A landscape with many valleys, sampled at points; each row gives a point and its height.
From any point a ball takes the steepest step (drop divided by distance) to one of its 4 nearest points. It stops when none of these is lower. Distance is the straight distance between rows; heights are no part of it.
q_320: [ -8  17   7   4  20  -1   0 -15]  h=166
q_743: [-11 -10 -11 -18 -21  10 -11   4]  h=547
q_764: [ -8 -16  -3 -25 -17  17 -16   6]  h=439
q_71: [ 16  -8   2   5   5 -42  -8  -1]  h=270
q_40: [ 16  13   2   5 -24 -10   1  12]  h=233
q_843: [-11  14   4   7  19   3   5 -10]  h=215
q_42: [  6  18   7  -7  10 -15  -4 -12]  h=293
q_9: [ -6 -26 -12  -7 -16  24  -1  15]  h=310
q_968: [-11 -14 -14 -14 -21  13  -9   8]  h=489
q_733: [-18 -10 -12  -1 -20  12  -3   4]  h=384
q_846: [ 11 -11   0  16  -3 -46  -1   4]  h=246
q_450: [-25  -1 -15  14   2  -3  -1  -4]  h=395
q_83: [-11 -22 -11   4 -12  26   6  11]  h=292
q_361: [-22   1 -12  18  13  -9  -1 -12]  h=333
q_420: [ -7 -12  -4 -27 -17  14 -16   5]  h=464
q_136: [ -3 -31  -6   5   7  31  20  14]  h=503
q_8: [  2   6   9   3  31 -23  -6 -18]  h=179
q_531: [  0 -19   2   7  11  36  18   5]  h=386
q_121: [ 6 17 12 -7 11 12  3 -8]  h=363
q_628: [ -6 -24  -7   8  -3  32  14  14]  h=312
q_80: [ 26   9  12 -12  -8  15   2   1]  h=66
q_965: [-16  -2  -5  12   4  26   9   3]  h=267
q_811: [ 17  11  13 -13  -5   9   1   1]  h=177
q_342: [ 22   8   7  -8 -17   4   3   7]  h=134
q_77: [-13  -7  -9 -24 -15   3 -19  -3]  h=642
q_727: [  5  12  -3  25 -17 -11  11  16]  h=297
q_975: [ 17  17   7 -11 -14  -6  -4   4]  h=106
q_880: [  9   9  11  -1  26 -23  -3 -19]  h=156
q_353: [-16  12  -2  10  17   2   6 -12]  h=245
q_837: [ 20  -5  12  -1  21 -34  -9 -14]  h=314
q_777: [ 12  13   2   1 -15 -29  -1   5]  h=122
q_947: [  5 -41 -13 -13  -9  17   7  23]  h=259
q_681: [-15   4   0  10   8  23   4  -1]  h=263
q_45: [ 22  10  12 -11 -12   8   0   6]  h=129
q_717: [  9   5   0   7 -10 -37  -2   4]  h=218
q_925: [  6   6  -2  15 -12 -32   3   7]  h=238
q_168: [ 15  15   9  -7   0 -24  -6  -5]  h=400
q_300: [ -1 -36 -13  -9 -13  20   4  17]  h=272
q_335: [19  7 15 -8  2 24  4 -2]  h=219
q_110: [ 5 20  9 -6 12  5 -2 -7]  h=454
q_139: [10 12 16 -6 10 25  4 -4]  h=326
q_90: [-25  -1 -15  13  -6  -3   0  -4]  h=434
q_490: [  9  20  15 -10   6  -7   1  -7]  h=580
q_277: [-21  -1 -12  14  -2  14   2   2]  h=285
q_888: [  3  14   8  -2  24 -15  -3 -17]  h=124
q_725: [-17  11  -1  15  11  16   5  -4]  h=264
q_711: [ 12  12  12  -7  10 -29  -4  -8]  h=212
q_426: [ -8   4   3   9  31 -16  -1 -21]  h=165
q_308: [-12 -15 -13  -3 -15  18   0  11]  h=332
q_729: [ 12  13   5  -4  -6 -31  -6  -1]  h=266
q_632: [ 10  13  13  -5  16 -22  -6 -12]  h=173
q_597: [  9  12  -3   7 -17 -21   2  11]  h=211
q_358: [16 13 15 -8  3 17  2 -2]  h=330
q_999: [15 11 16 -9  3 22  5 -4]  h=284
q_430: [  0 -41 -13  -4  -4  23  15  21]  h=139
q_520: [ 5 14 14 -5  9 20  3 -3]  h=373
q_751: [-23  -6 -20   4 -11  -1  -8  -4]  h=539
q_812: [ -2 -26  -6 -20 -16  21 -10   8]  h=366
q_117: [ -5 -15   2   9   9  35  16   6]  h=319
q_74: [ 18  -5  12  -4  16 -38 -12 -14]  h=290
q_75: [-18   8  -6  16  19  -5   5 -10]  h=291
q_744: [-13 -12  -9   9  -4  27   8   8]  h=277
q_830: [-13  -2 -14 -15 -18   0 -11  -3]  h=724
q_823: [  8  -1  -4  15  -5 -42  -2   5]  h=237
q_590: [  3  12  -1  22 -13 -22   9  15]  h=265
q_526: [-8 -5  1 10  7 32 12  5]  h=276
q_226: [-17  -8 -11   6 -12  19   1   7]  h=296
q_262: [ 17   2  10  -4  16 -34  -9 -14]  h=257
q_436: [-24  -5 -18  11  -5  -8  -5  -5]  h=452
q_929: [-14   8  -4  14  26  -8   1 -16]  h=253
q_414: [ 14  15   6  -5 -13 -17  -2   1]  h=275
q_894: [ -6  15   5   3  29 -11  -1 -19]  h=61
q_33: [ 13   2   3  -3  -1 -37  -8  -2]  h=261
q_689: [-10  -6  -5 -25 -14   7 -15  -2]  h=572
q_17: [  8  14  -3  13 -18 -17   8  13]  h=229
q_553: [  3 -32  -9 -17 -14  21  -2  16]  h=298
q_132: [-19  -4 -17   0 -16   7  -5   0]  h=526
q_657: [-11  14   4   9  16  18   7  -3]  h=250
q_461: [ 18 -19   5  11   3 -46 -13   1]  h=492
q_940: [-3 17 11  2 15  9  2 -8]  h=258
q_874: [ 8 -4 10  0 14 35 15  3]  h=507

Call two points neighbours if one is among the 4 nearest of the other. Go from one point of each pair to the other, from neighbour to neighbour, staying as low as possible. Name the highest point that can't be avoided.
q_777, q_430 => q_9
q_777, q_894 => q_74
q_975, q_80 => q_45

Where does a ball stop that starts at each point below?
q_689 => q_430
q_77 => q_430
q_361 => q_894
q_727 => q_777
q_90 => q_894
q_925 => q_777
q_553 => q_430
q_9 => q_430
q_725 => q_894
q_880 => q_894
q_846 => q_777
